Points on a hilly landscape, in no order, each with its height.
From any point a ball rolls to the lowest of the 2 points nearest to it. It stops when none of these is lower. Distance is the straight distance between rows; heights are no part of it.
k_720 h=378: [  0 -23  -8 -13 -12 -11   2   2 -21 -15 -12  14  34 -11   4 -18  16  -5
 -17 -22  11 -36  32  -1 -31  -7 -23 -23 -42 -15 -14  15  13  -4  -1 -14
  30   7  47 -37  13 -25 -12 -11  34  49   8  24   8  -3  -2]
k_237 h=745: [-14 -15 -26  19  19  46  -4  -7  14  21  17  -4 -19  12 -26 -27  30  -8
  -2  11 -19  24   6  12 -28  24   7   9  -4  11  28 -20   7 -31   5 -28
   0  -9 -33  19 -37  -2 -21   7 -14 -34 -13 -35  25 -11   6]
k_905 h=566: [-15  25 -23  53  -2  16 -21 -14  14  10 -16 -16 -52   5 -48 -41  43  -1
  12   5  13  24 -14  -8  -9   9  22   3 -14  10   5  13 -16  -1  16   4
 -16   7 -30  22 -23   2   8  10 -17 -57 -37 -11 -10  -6  21]
k_587 h=660: [-10  24  -5  39  15  15   8   3   7   6  22  -9 -17   9 -31 -15  26 -28
  -8 -12  10   6  -9 -22   2 -17  26  15  15 -10  12   9 -19  42  20  53
 -61  15 -28  38 -19 -18   6  19   2 -20  -4 -28  -7   6 -15]
k_951 h=825: [  7 -42  25  -8  25   9  19  -3 -23  20  13  22  52   1  57  17   7 -28
 -52 -19 -13  -2 -13 -14 -15 -14  16  -3  -8 -12   3   5   0  20 -15 -11
  11   9  19   5  24  -5 -40 -30  34  24  28   8 -19  -5 -55]
k_364 h=511: [-20   3  20 -43 -27 -14  10  21   1   7  46 -18  58  -3  -2 -28  -6  -5
 -13   9  11 -21  37 -14  10 -15   2   6  10 -27 -10   4  17  14   9   8
   3  22  23  11   0  -2 -43 -32  11  38  25  17   2  -7 -31]
k_798 h=656: [-13   3   2 -15 -31  -4 -10 -13  27  19  25  -7  37   3 -22 -25   5   8
  27  30  12  48  19  -2   4  35   4   2   8  17 -12   0  29 -12  17 -17
  10   8 -18  21 -33   8  -8  -6   0 -27 -38 -22  14  -6 -14]
k_71 h=514: [ 16  -9  35 -25 -24 -30  -4 -29  -2  -2 -12  13  28   7  27  29 -19  37
  -4  14 -10  31  -9  14   0  27   4   0   4  33 -11 -41  25  -5  -1 -23
  60  26  14 -32   7  10  24  -8  -8   7 -16  -1   1  -4 -14]
k_162 h=624: [ 19  14  32 -21 -17 -22  -2  -3  34  -5  37 -16  43  -2  26 -11 -35   9
 -25  17   0   2  12 -42  10 -15  16  25  16   3   4  26  36  25   9  16
 -42  33  28  43   5   4 -32 -15  14  15  25 -13  -9  -6 -62]
k_424 h=771: [ 29 -30  18  19  36  -3  14  30 -15 -12 -29  15 -22  13  32  30  11   0
 -48  -7 -22  -3 -19  12 -16 -22 -12 -13  12  -6  11 -30 -42  -6 -36 -11
  20   8  15 -29  42  -7   0  -2 -26  24   5   2 -38   2  25]
k_396 h=655: [-23  35 -20   7 -18  -9  -7  26 -21 -10  14 -20 -22 -34 -56 -25  11 -18
  20  15  38 -32   9  11  26 -34 -23   1  19 -37 -11  13 -50   4 -11  26
 -34  -3 -10 -11   7   0  -9   7 -25  12  -2  29 -15   4  30]
k_886 h=679: [  3 -34  48   2  30   3  13  -2 -22  27   6  17  23  25  40  30  25  -9
 -47  13 -26  37 -38  -4  16  -8  12  11  29 -18   3 -26 -26   0 -18 -11
  15  22 -27   5  19  16 -27 -29   5  -4   6 -25 -35  -4 -50]
k_368 h=609: [ -2  -2 -36   5  -2  26 -11  -3  -8   2  -8   1 -12 -16 -28 -12   2   4
  17 -15  -6 -24  19  24 -23  16 -11 -24 -32  13   1  15   0 -17   6 -10
   4 -29  -3  -9  -7 -28  25  18  -1   0  -3  11  16   0  25]
k_243 h=791: [-23  -3  -3  -2  12  28  -4  -2  25  28  34   3   5  33  -8 -21  14   1
   2  45 -27  66 -11   1  15  42  16  26  19  15  23 -20  21 -23   2 -12
  10  -3 -48  17 -44  12 -26   7 -19 -35 -16 -43  18   7   1]
k_462 h=322: [-15  45 -18  19 -40 -29  -2 -24   0  -6 -27   9 -27 -45 -46 -27   0   5
  75  -2  62 -10   5  15  28  16   3 -31 -27  20 -27  52   0 -13   5   3
  26 -25   2   0  -2  20  16  12 -30 -39 -32  23  -3 -16  48]
k_14 h=344: [  1  -5 -14 -38  19  -4   9  34 -22  -7  19 -11  10   7  10  40 -25 -22
  -2 -28   8 -30  21  11  21 -16  -6  -1  22 -37 -13  27 -33  36  -2  36
 -38 -25  19   0  15 -14  16  15  32  27  18  22   3  25   3]
k_936 h=615: [ -1  19   1  58   3  -5 -11 -17  18   2   8 -15 -26  -5 -23 -20  19 -10
 -14   8   9   9 -23 -24 -12  -4  16   9  -2   5   1   4  -1   4  15  12
 -37  21 -12  35 -12   2  -7   5  -1 -23 -23 -20 -14  -9  -5]
k_104 h=692: [-34   8   3 -23 -33  -7  -6 -20 -12  18  23   9  35  -7 -15 -10  17   4
  30  19  22  22  19   7  11  28   1  -8 -12  -5 -24   7   2   5  24   0
  26  -1  -5   3 -15  -6  11  -1  21  -9 -32   7   5 -18  -3]
k_265 h=794: [ 12 -15  10  24  22   1   3 -13 -37  -5 -49  17 -33   3  24  26  26  -2
 -17 -24  -5  -9 -26   2 -23  -7  -6 -24 -13   8  -1  -8 -32  -1 -17  -5
  11  -5   8 -36  42  -4  34  11  -5   7 -10   9 -32  -3  23]
k_308 h=287: [ -4  21 -34  35 -29 -15 -11 -36   4 -24 -30   5 -40 -33 -41 -22   2   5
  66 -27  58 -24 -13 -20   3   2   5 -30 -54  29 -22  57   4   1  29  10
  -6 -22  16   8  12   7  35  15  -4 -26 -21  20 -10 -24  30]
k_952 h=430: [ 21  -4  15  40 -10 -43  -7 -18   3 -26 -64  11 -19  -4  22   5  -1  27
 -16 -15   7  -9 -22 -17 -26  -7  -6 -25 -32   6 -16 -14   7 -19  -9  -9
  38  35  23 -50  35   6  19  -7 -11  26  -7  24 -30  -8  23]
k_55 h=716: [ 22 -24 -15  31  50  33   9   0  15  -2   2  -3 -30  18  19  31  -6 -23
 -32 -29 -19 -16 -30 -12 -31 -11  15   8   2  12  35  10  -6  20   4  18
 -54 -15 -13  34   6 -20  12  27  10   2  20 -23   6   3 -16]
k_381 h=565: [-23 -13  14 -25 -10  -2  10  36 -16  21  29 -13  44   8  -4 -21  16  -2
 -23  21   4   2  10   2  16 -20   5  27  30 -40 -14   0 -18   1 -16   2
  -7  18 -21   3  -5 -10 -45 -36   8  19   6  -8 -11  -3 -15]
k_745 h=770: [-47 -12 -29  40  17  40   8 -25 -29  32   5  -4  -6  15 -41 -41  86 -35
 -13  -3   4  21 -13 -20  -9   8  20   6 -10  -9  -3   8 -34  17   6   8
 -21   0 -44  20 -34   8 -24  10  22 -46 -21 -36   0   2  -9]
k_59 h=711: [-19  -4   1  -7  18 -13  12  32 -51  -1  -6   7  -6 -22 -11  17  22 -12
   2 -13   9 -25   8  30  29 -22 -28  -9  18 -42 -23 -12 -69  19 -18  16
  -4 -12 -12 -32  23  -9  11   4 -12  17 -15  31 -26  12  30]
k_22 h=351: [ -7  38 -19  -5 -25  -6  -7 -13  14   2 -26  19 -17 -44 -15   7 -26  23
  71  11  36  -3  15  38  32  43   2 -18  -8  23 -12  38   3 -16   3  -7
  46 -48  -6   1 -20  22  27  13 -39 -39  -7  17  18   2  43]
k_100 h=538: [ 19  -7  39 -14   4 -15   3  -6  35   9  36 -11  16  28  19  13 -30  14
 -18  25 -15  30 -14 -20  13   3  26  25  31   3  18  -6  23  12   2  18
 -30  21  -9  28  -6   8 -13 -15   5   0   8 -33  -7   1 -49]
k_294 h=382: [ -3  50 -15  -8 -25  -1  -2  -2   3  -6   7   5 -11 -30 -19   6 -17  -5
  66   3  32  15  10  18  38  26  -2 -12   3  12 -10  38  -2  16  21  18
   7 -31 -13  24 -26  11  23  26 -17 -34 -25  10  13   8  26]
k_805 h=685: [-25   5   9  19  -5 -19   3  30 -46   1  -1  -8  -2 -12 -36 -25  37  -4
  -3  16  12 -13  -4  14  13 -45 -15   3  32 -48 -23   8 -61   6 -26  12
 -15  14 -25 -20   6   5 -27  -5   0  16 -15  15 -40   2  16]
k_377 h=462: [-15  39 -29  46 -10  -4 -15  -1   8 -11  -2 -11 -50 -19 -59 -36  13 -24
  34 -12  38 -26 -10  -9  19 -20   4  -4  -4   3  -8  32 -27  10  17  29
 -46  -7 -19  13  -2  -5  16  21 -27 -22 -14  15 -19   4  38]
k_114 h=872: [-43  -7 -21  -8  -6  11  -9  13 -28  26  -1  -2  -1  -4 -33 -27  49   0
  31  19   6  23  12  25  13  15  -4   2   9 -24  -9  -9 -21 -20   2 -13
  33 -12 -40  -9 -16   4 -18   1   1 -14 -26   6   2  -4  25]
k_618 h=701: [-23  -4  -2  23  14   9  24  -6 -19  20  51 -14  27  14 -20 -18  41 -42
  -5 -10  24  18 -11 -36  17  -5  31  26  22 -15   6  16 -18  52  26  53
 -47  20 -42  54 -26 -10 -26  -1  28 -20   1 -36   7  16 -30]
k_242 h=849: [-25   5 -17   6 -12  11 -14 -13 -17  39 -13   7 -13   1 -22  -9  54  12
  35  17  -1  46 -22  28   7  39  17  -5  -6  -9   1   2 -25 -20  15 -18
  37 -24 -49  -3 -24  10   5  18  -3 -52 -46 -23  -1 -12  13]
k_736 h=423: [ 30   2  31 -33 -13 -26   8  20   2 -15 -14  -6   6  12  36  43 -55  24
 -10  -7 -28  -7   9   5  13 -18 -19   6  17   0  -1 -40  15  -2 -13 -11
  23   1  39 -33  27  16  24  -8  -6  24  16   7  -5  24  -1]
k_651 h=738: [-27 -29 -13  23  22  24  24  -7 -18  34  29   3  20  19 -24 -40  66 -34
 -32  18  -7  29 -14 -31  13  -4  24  17  17 -11  14   9 -13  22  -4  17
 -38  16 -56  42 -32   9 -44  -9  20 -21  -6 -43   4   9 -42]
k_984 h=549: [ 14  30  -3   5 -28 -51  -5  17   2 -26 -13  -8  -1 -32   0 -27  -9   0
 -12  -6  16 -47   1 -23   7 -45 -18  -7  -8 -27 -13  21  -4  18  -8  29
 -10  35  53 -35  34  15  -5  -8   4  51  24  44 -22   4  11]
k_97 h=657: [-26 -17 -20  -1 -11  11  -4  -5 -21  11  18  -1  29  -4 -25 -41  37 -21
 -18   4  10 -27  27 -10 -27  -2  -3 -13 -17 -22 -15  14 -10  -1   2 -15
 -10   9  11   2 -13 -13 -36  -8  34  16   0  10   4 -10  -6]
k_26 h=483: [ 31  18  11 -18 -15 -17  -4  -5  30 -23   8 -14   0   1  15  20 -60  -8
  23 -14  -7  -5  15 -36  22  -3   3  13  18   9 -10  22  36  26  19  24
 -52 -11  38  39   0  17  26  20  25   1  10  -8  12  20 -14]
k_510 h=282: [ 18 -35  22 -24  48  38  29  28  -1   6  15   7   7  44  48  66 -15  -4
 -30  -9 -40   5 -14  13  -7 -18  -4  12  29   3  13 -42  -8  -2 -19  -9
  -4 -20  -7   9  20 -13  -6  -6   2  -5  35 -19   4   7  -9]
k_453 h=700: [-31 -25 -24  11  -1  39   4 -31  -3  22  20   1  17   8 -25 -50  45  -7
 -15   7  -9  14   7 -16 -35  10   1  -4 -25   7   3   3   7 -17   8 -30
  -7   1  -8  17 -32  -3 -28 -17  26 -16  -9 -23  17 -12 -14]
k_220 h=296: [ 31 -17 -21   3  -4   2  -1   6  16 -28 -24 -11  -2  -3  21  -1 -18  14
   4 -25 -24 -35  14  -6 -49   2 -20  -9 -47  34   5  12  60 -34   2 -28
  14  -3  49 -31  13 -15  16   0  -1  38  22  15  38 -12   2]
k_76 h=340: [ 16  24   7  17  -1   6 -19  -8  25  -8 -22  10 -42  13   9  44  -8  16
   5  11 -21  44 -47  23  14  18  17  12  18  20  29 -28  -7 -19   3  -9
  20  -4 -39  10   1  11  24  35 -31 -51 -17 -31  -8  -2  24]
k_759 h=707: [ 15  42 -30 -22  -6  16  -2  -4  46 -19  17  -1 -16 -25 -16   9 -57  -6
  67  -3  15   5  24  11  24  34   8   3  13  23  24  38  20  14  16  24
 -14 -58  -1  61 -41  11  26  27 -25 -65  12  -3  40  17  22]
k_887 h=659: [  8 -12 -31  15  34  45  -5 -13   5   2 -10  -1 -30  13   0  13  -5  -6
  -7 -21 -11 -23  -5   1 -45   9  -5 -12 -22  17  26   1  12  -2   6  -1
 -24 -21   1  14  -5 -16  16  25   4  -7  -2  -6  21   0  16]
k_925 h=665: [ 25  48  -8 -10 -12   0 -11   6  64 -20 -11   3 -24 -21   5  17 -63  18
  50  15  -8  24  -7  15  46  33   5  13  29  24  24  19  20   0   6  -1
  12 -41 -10  34 -22  26  33  36 -32 -57  -7 -14  22  17  20]
k_705 h=447: [ -2  -3   4 -42 -11 -11   9  24  -3  -1  17 -10  38 -11   6 -25 -14   9
 -19  -4   0 -34  61   0 -25 -11 -16  -3 -18 -11 -12  -9  17  -6   1 -23
  19  21  36 -25   2 -16 -13 -32  -1  54  22  30  24  -7 -22]
k_69 h=561: [ 15   1  27 -27  -8  -4  -8 -11  35  -3   7   0  30  10  22  25 -29  25
 -11  40 -26  42 -13  11   3  19   4  13  18  34   9 -37  34 -17   5 -34
  27  10  -6  -4 -11   8   1   4 -14  -7   1 -30  15  -3 -21]
k_321 h=708: [  7 -13  58   9   6 -20   9  25 -18  13  -8  10  18   9  23   2  24  10
 -46  32 -18  21 -26  -1  16 -35  18  14  37 -11   5 -18 -22  -2 -39   0
   5  38 -15 -21  22  18 -43 -32 -14  19  -1  -9 -55  -3 -44]
k_32 h=614: [  5  15 -26   0   7   6 -13  26 -10  -2   1  -7 -32 -19 -19  -5 -17  -6
   9 -14  -1 -46  13  12  12 -23 -22   0   1 -20  -5  11 -30  -3 -18  11
 -19 -15   1 -23  14 -11  16   9 -34  14  10  33  -4   6  49]
k_533 h=396: [ 25  20   8  21   8   0 -12  13  16 -12 -18   7 -49  19   3  26 -12  -1
  -3   9 -23   6 -30   9   8  -3   2  15  25   9  16 -18 -19 -10  -9   4
 -24   6 -19  -2   9   5  21  17 -35 -12  -8 -12 -12   5  17]
k_255 h=171: [ 17  -9 -33  -1 -12   1   2 -12  23 -23 -19 -21  14 -19  23 -19  -5  -2
   3 -39  -2 -47  20 -24 -42 -11 -13 -19 -63   2   5  34  53 -18  22  -4
 -18   6  70  -7  18 -25   7  10  26  46  34  28  34  -2 -19]
k_574 h=543: [ 10  13  14 -29 -31 -44   8 -18  -5 -30 -22  -9  25 -25  37   6 -25  21
  17 -26   9 -22  35  -5  -5  -1 -26 -10 -32   1 -27  -1  35   4  17   8
  45  14  69 -51  24  11  26 -24  15  51  16  42  23   9  -1]
k_840 h=799: [  3  14  21  -7  19   1  -2   2   6   9  15  -6 -11  16  23  50 -11 -11
   9  -9 -10  32 -29   5  44  15  17  17  33  -3   9   0 -10  25  20  36
 -13  -6 -30  28 -12   4  28  15   0 -38 -16 -21  -1  20 -14]
k_766 h=537: [-10 -34  18  37   8 -10   9 -10 -32  17 -39  21  13  10   4 -22  64   0
 -39   8 -10   5 -21  -3 -35 -13   5 -21 -23  -7  -6 -10 -19 -14 -25 -34
  25  26   1 -34  17  12 -29 -17  17  10  -4   3 -37 -20 -11]
k_498 h=502: [ -2 -30  -5  34  19  28  -7  10 -12   1 -29   4 -27  12 -14 -26  50  -4
 -34  -5 -22  -8 -15   3 -37  -5  -6 -17 -23  -4   7  -3 -21 -16 -21 -23
  -3  19  -2 -23   5 -17 -23  -3  -7   8  -4   2 -19 -18  16]
k_532 h=761: [  8  -5  11  21  37  35   2 -16   4  18   3   4  -5  40  28  41  -5 -17
 -12  -2 -20  17 -40  -7  -7   7  22  13  16   9  20  -5   3  18  12  19
 -27  -7 -27  33  -3 -10  13  13  11 -19   1 -33   3   6 -20]
k_772 h=513: [-21  13 -42  32  12  33 -18  14  12  18   6   1 -56   3 -49 -30  17 -15
  18  -4  14  -3   0  11   6  -6  16  -3 -11  -4  20  18 -26   1   8  16
 -27 -19 -38  12 -24  -7   9  24 -28 -25  -7  -8  -1   5  36]
k_542 h=562: [-26 -37  18  15   4  -7  11 -30 -28  30  -8  13  28  19   0 -26  60  -8
 -36  26 -11  29 -21  -8  -6  16  10   2   1  -8  -9  -1 -14  -8 -13 -29
  26  14 -25  -3  -6  17 -43 -19  28  -6 -17 -18 -19 -18 -28]
k_521 h=583: [ -4  23  -6 -38 -26 -37   3  -5 -30 -30 -14   2   9 -30  23  10 -32  12
  41 -30  23 -36  49  10  23 -12 -39 -20 -14 -12 -32   5  -5  12  -3  15
  50 -28  36 -55  17  13  35 -18   0  44  12  49  31  13  26]
k_349 h=475: [ 19   3  39  17 -10 -38   1 -21  -6  -8 -29  17   8  12  34   9  12  25
 -30  14  -3  18 -26  -5 -14  -3   4 -11   0  11  -7 -24  -1  -7 -10  -5
  30  34  11 -26  14  11   7  -9   5  12 -24   7 -24 -12 -13]
k_175 h=783: [-13  -5 -18 -16  13  26   6 -14 -17  23  25   2  10  17  -4  22   1 -19
  29 -22   5   9   1   3  -1  24  15  -3  -5   1  -2  21   8  28  34  23
 -16 -34 -29  41 -30 -18  16  21  22 -32 -11  -9  24  11  -1]
k_713 h=764: [-26   5  10 -31   8  -3   4  12 -10  24  38 -15  13  14   4  32 -13  -1
  28  12   3  39 -16  21  57  17  14  29  45 -25   1 -11 -13   8   6  19
   3  -5 -24  15 -16  -2  -3   4   7 -23  -5  -4  -7  17  -8]
k_224 h=784: [ 16 -26  42 -18  14  -6  16  25   9  12  22  -5  29   4  33   8 -15  -4
 -55  -1 -18 -11 -18 -19  -4 -33  10  15  19 -23   6  -3   4  15 -18  13
 -27  21  19   3  25   0 -34 -27  10  26  41   0 -22  -6 -52]
k_488 h=591: [ 17  14  30 -24 -42 -63   5  11 -15 -15  11 -10  30 -14   2 -11 -13   5
  -4  11  23 -24  16 -21  26 -39 -16   6  13 -30 -23  -1  -3  24 -11  16
  10  39  44 -22  27  23 -19 -28   8  43  17  34 -23  -2 -13]
k_176 h=204: [ 32 -25   2 -22  23  48   8  17  14 -12  -8  17 -13  28  34  65 -26   3
 -27   3 -52   9 -20  22 -21  -4  -9  13  15  26  36 -61  16 -22 -15 -28
  -1 -20 -15   3   8  -6  -2  16 -20 -16  20 -32  32  -2  19]
k_40 h=698: [ 29  21  20  10 -26 -40 -12  -1  26 -19   4  -1  23 -11  14 -28 -32  10
 -21  10   5  -1  -8 -47 -12 -16   0  12   3   6  -1  19  38  -6  -1   2
 -21  40  39  13   9  10 -14 -14  10  22  17   8 -18 -17 -37]
k_504 h=648: [-12 -38  30 -15  22   2  25 -20 -20  40  37  13  44  25  46  20  24 -23
 -42  10  -8  29 -18 -16  25   8  16  11  23  -6  -2   4 -12  21 -11  -5
   4  19 -25  24  -7   4 -43 -27  44  -6  20 -40 -10   3 -54]
k_300 h=487: [ 39  11  22 -21 -34 -51   0   2   5 -31 -31  -4   9 -12  38  10 -62  36
   8 -22 -10  -3  30 -14  29 -16 -33   0   2  15  -7 -24  35  -1   2  -2
  32  13  59 -58  24  36  28 -22  -5  53   9  29  12  12   1]
k_359 h=563: [-24  -5 -56  10  32  41 -15  15  -8   3  -7  -4 -46 -17 -45 -22  19 -21
  14 -20  -1 -38  27  25 -30  -9 -10 -16 -22 -12  19  16 -25  -6 -15  -1
 -22 -31 -17   7  -4 -23  11  10 -20  -7   2  11  -4  -1  38]
k_155 h=523: [ -1 -24   2 -63  24  15   6   8   1   4  14 -12  20  22  32  46 -27  10
  15  11 -22  15  18  36  18  14  -8  11  19   4   2 -54  15 -14 -13 -19
  37 -23 -15   0  -9  -7  -3  -5   8 -12   9  -6  20  18  -7]
k_383 h=564: [ 14  -8  12 -29  -1  -7   2 -24  30 -10  22  -3  23  15  31  39 -59   7
   7  -3 -12  21   0 -18  -9  25   7  20  -5  20  -4   3  45  16  29   0
 -20 -16  30  37  -9   1  20   6  36  -9  10 -12  24   5 -40]
k_765 h=746: [  0  26 -31 -10  16  39  -1   6  11   9  21  -1 -14  -4 -16   9 -28 -16
  51 -22  18   5  26  11   9  37  18   8   6  18  26  27  18  33  32  23
 -20 -56 -29  50 -34  -9  29  29  -6 -39  -3 -20  41  21   0]
k_129 h=286: [-18 -17  12 -13  24  -8  14   3 -38  10  15   8  17  15   9  39  12 -24
 -15 -15   0  -8  -8   5  29 -19  -3  -4  12 -34 -16   8 -38  27  -6  22
 -14   3  -7   5  20 -14   3  -2  35  15  10  10 -20  13 -17]
k_145 h=613: [-28 -32 -16 -32  -6  10   8  34 -22  19  20  -8  26  -6 -28 -39  19   2
 -17  20   2 -19  45  18 -14 -12 -19   5  -1 -31 -16  -7 -14 -13 -25 -12
   3   1  -9 -14 -10 -20 -43 -24   5  29  17   4  11   1   6]
k_961 h=573: [  3 -18  11 -34  17  16   9 -12  -2   1   9   2  12  23  28  55 -33   2
   9  -8 -19   0   2   9   3  12  -1   7   9   3   4  -8  12   1  11   2
   1 -25   8  13  -4 -11  24   2  24 -12  13   1  23  12  -8]
k_526 h=756: [ 14  15   4  32 -23 -35 -10 -28  36 -18 -11 -12   7 -24  -5 -31  -8   3
  -3   9  19 -11  12 -31 -22  11   1 -12 -22  22  -6  20  41 -18  13  -7
 -12  22  38   9   0   7   4   8   6  10   1   4   5 -20  -8]
k_148 h=448: [ -2  -7 -14  23  -4 -11  -4   9  -5 -14 -26   0 -18 -17 -18 -31  32   2
 -27 -11  15 -38  -2  -6 -38 -22 -14 -18 -33   0 -16  -1 -13 -20 -23  -7
  -1  21  28 -30  20 -19  -6  -5 -10  37  12  23 -12 -11  20]
k_764 h=605: [ -4 -21  28  -3  24  14  27 -21   6  16  46   1  37  28  28  11 -13 -19
 -28  12 -11  28 -19 -23  12  13  32  20  15   9   5   7  14  21   4  16
 -31   9 -19  55 -22  -5 -17 -20  32 -12  26 -42   0  -6 -65]
k_541 h=407: [  9  12  -8 -15  19  -5   3  22  10 -10  19 -10 -22  -2  10  17 -56 -10
   5 -21   3 -32   6 -13  12 -15  -8   4  27 -18  -1  14   3  34  15  37
 -58 -20  23  23  13   0  18   8  16  12  21  17   4  17  -6]
k_791 h=725: [-10  18  13 -22 -15  -9  -6 -10 -12  -1  26 -10  23  -8  -1  11 -14   0
  10   9  21  17  10  -3  28   6   8   6  22  -3 -17   0   6  18  14  12
  -8   1  -3  18  -4  -6   4  -4  17  -2  -9  10  -9   9 -11]
k_593 h=617: [ 12  31  13 -19 -10 -14 -12   0  52  -5   8  -4  -9   5   2  18 -52  28
  21  33 -10  41  -5  19  33  22   0  29  33  26  15 -24  18 -13  -2 -17
  15  -3 -19   7 -13  22  14  22 -35 -23 -10 -15  20   8  -2]
k_122 h=401: [ 12  -9 -13 -25   3  14  -8   1  18 -19  -4  -7  16   7  13   9 -34  24
  -2  -1 -26  -1  21  10 -30   9 -17  -9 -19  30   7 -23  32 -27   4 -33
   9   5  15 -15 -12  -7   8 -10  -8  22  10  -2  36   1  10]
k_790 h=375: [ 37 -17  11   8   0 -24  12   7 -12 -40 -57  15 -15   0  42  23 -12  27
 -15 -35 -18 -27  -3  -5 -27 -21 -26 -21 -26  12  -3 -35  19 -17 -19 -19
  51  15  46 -69  33   1  19 -16 -17  45  18  16  -5   9  26]
k_540 h=603: [-17  -5  21  12 -17  -7  -7 -10  11  14   7  -3  19   6 -15 -34  25  14
 -17  38  -6  43   2  -2   0   6   6  13  -4   7  -9 -11   3 -17  -6 -20
   5  23 -18   3 -15   5 -28 -21  -4   6 -30  -5 -13 -10 -16]
k_600 h=283: [ 29  14  -5  -5  17  30 -13  13  42 -12 -15   9 -42  24  18  49 -34   7
  10  14 -40  19 -41  26   6  10   5  26  20  18  55 -59  -8 -26 -15 -16
  14 -29 -32  12   1   1   1  39 -36 -38  12 -32  18  -2  39]
k_441 h=800: [-19 -16 -33  50  42  54   2 -16  -1  16   5  -2 -36  13 -43 -36  50 -30
 -32 -14  -4  -1 -16 -25 -38   6  16   4 -25   7  16  11 -11  14  11   1
 -40   2 -20  29 -18  -7 -13   7   3 -26  -8 -37  11  -8  -5]
k_512 h=437: [-10 -19  12 -20 -13  14   6  31 -14  17   2  11   6  10 -21 -21  21  32
   4  32 -13  30  22  36   6   9 -20  12  28 -20   0 -59 -10 -36 -23 -46
  56  11 -28 -43 -14  17 -26 -20 -23  15 -17 -10  10  -2   6]
k_153 h=229: [ 13  14 -42  32  -7  -2  -2 -40  19 -24 -25  -6 -32 -22 -31 -15  13  -9
  31 -46  41 -37  -7 -32 -30   1  18 -30 -66  22   1  59  24   8  32  15
 -37   0  29  28  11  -7  34  36  24  -7 -21  10   7 -21  13]
k_848 h=464: [ 23   9  35   7  12  -1   0   9  11  -8   8  -7 -15   9  11  17 -24   8
 -33  16 -19  12 -30 -13  20  -4  15  31  39   0  10 -10   1   6  -1  18
 -33  22 -10  12  14  11  -4  -1 -15  12   5 -10 -28  10 -13]
k_170 h=501: [ 17  10  12  39 -14 -34  -9   8  -1 -17 -27   3  -7  -8  -2 -30   8   5
 -33  11   8 -32 -11 -28 -10 -33   7  -3  -3 -10   2   9 -13  -8 -15   1
  -6  33  26 -18  30  -2 -21 -13   1  35   9  27 -50 -11   3]
k_3 h=153: [ 11  -1 -30   7  -8   1 -12 -26  -1 -25 -18   2 -10 -27   7  -6  -7 -19
  31 -37  12 -53   1 -34 -32  -4  -7 -26 -65   9  -8  64  33   8  30   6
 -21 -14  58   5  29  -5  27  27  42  23   5  26  20 -12  -1]
k_447 h=309: [ 16 -24 -11 -18  12  -1  12  23 -25 -24 -24   7   2  -9  18   1  -1   6
 -15 -30  -1 -38  22  13 -37 -14 -24 -31 -30   6  -6 -15   1 -21 -21 -19
  34  -8  41 -57  20 -18   8 -13 -14  46  28  31  15  15  22]
k_522 h=422: [-10  43 -39  11 -11   8 -18  -1   6  -7   4 -10 -37 -33 -52 -13 -16 -16
  40 -14  30 -31  27   5  17   1  -5 -18 -11   3  -2  43 -12  17   3  18
 -17 -39 -10  19 -11  -5  20  22 -11  -8  -9  28   9  -4  32]
k_910 h=477: [ -9 -25  16 -42   8  13   1  30   7  15  17  -1  21  24  11  12 -18  23
   1  37 -23  39  15  43  20   5 -12  34  33  -3   9 -77   1 -29 -15 -28
  48   7 -26 -20 -11   4 -17 -12 -17   1  11 -21  14  15   4]
k_434 h=397: [-16  15  -5   7 -35  -7  -9  19  -3   5 -19 -12 -10  -4 -25 -36  24  32
  19  23  14  16  18  35  -4   7 -21  -4  -5   4 -14 -37  -5 -38 -19 -36
  48   8 -11 -48 -12  13 -14 -26 -37   4 -18   9 -10 -11  30]
k_878 h=740: [  6 -24  25  11  11  -2  10  30 -10   0 -11  10   7   3  21   6  10   5
 -46   3 -26 -10 -16  -1 -22 -21   5   1  18 -12   4 -23 -19  -2 -29  -5
  -6  32   5 -22  18   1 -30 -20  -8  23  24   5 -28  -9 -17]
k_123 h=356: [-22  24 -15   7 -48 -22 -22   1   6   0 -20   0 -23 -28 -42 -54  -1  17
  53  12  45   4  19  19  17  15  -7 -26 -11   9 -26   2  -5 -26 -12 -13
  47 -15 -12 -30 -20  14   3 -13 -39 -14 -25  16  -6  -7  47]
k_411 h=819: [-20  11 -16   9  15  22 -14 -23   6  22  10  12 -14   1 -12   9  11  -9
  25   7   1  33 -17  15  16  42  12   4  11   9  18  10  -6   3  29   7
   4 -20 -48  31 -30  -4  15  28 -10 -61 -26 -21  10   6  10]
k_64 h=616: [ -5  24 -23 -31 -12  -4  -6  13 -24 -10  -1  -3  -9 -33 -15   6 -20   4
  37 -11  24 -44  31  32  26   1 -30 -22  -2  -9 -13   4 -19  -7 -11   9
  20 -38   1 -34   6   1  31  -9 -10  14   3  41  17  11  31]
k_245 h=796: [ -4  -1   2  18 -38 -28  -5 -56   0 -20 -21   9  19 -18  10 -19  18   5
   5  -9  26 -13  -7 -20 -30  -1   6 -23 -43  18 -22  42  40  -4  23  -9
   3  24  42   0  17  -7   9   0  24  -1 -22  16 -15 -26  -5]
k_469 h=355: [ 31 -25  25 -34  34  11  10  27  -1 -14  -5   9   6  28  40  50 -35  12
 -42  -4 -37 -17  10  23 -12 -26 -23   5  20  -1   6 -46   7   1 -22 -17
  17  -7  30 -28  20  -9   0 -15  -3  25  40   1  11   6   2]
k_316 h=815: [ -5  -8  -3  30  -8  -4  -3 -27 -19   1 -34  18  -2  -5  13   6  27   1
   0 -12  14 -11 -16  -7 -28  16   4 -33 -33   2 -18  19   0 -10  11   0
  18   1   7 -15  19  -5  22   7  17  -9 -16  17 -11 -18  12]

For each start below, name the point where the ball stops.
k_961: k_3
k_377: k_3
k_265: k_176
k_242: k_447
k_114: k_148
k_224: k_176
k_713: k_148
k_245: k_176
k_237: k_447

Call two points neighbours if one is among the 2 nearest of the other. Go from one point of each pair to the other, from neighbour to neighbour, staying as low as possible. Name the highest point that can't be avoided.
k_148 and k_447: k_488
k_129 and k_772: k_961
k_32 and k_176: k_64
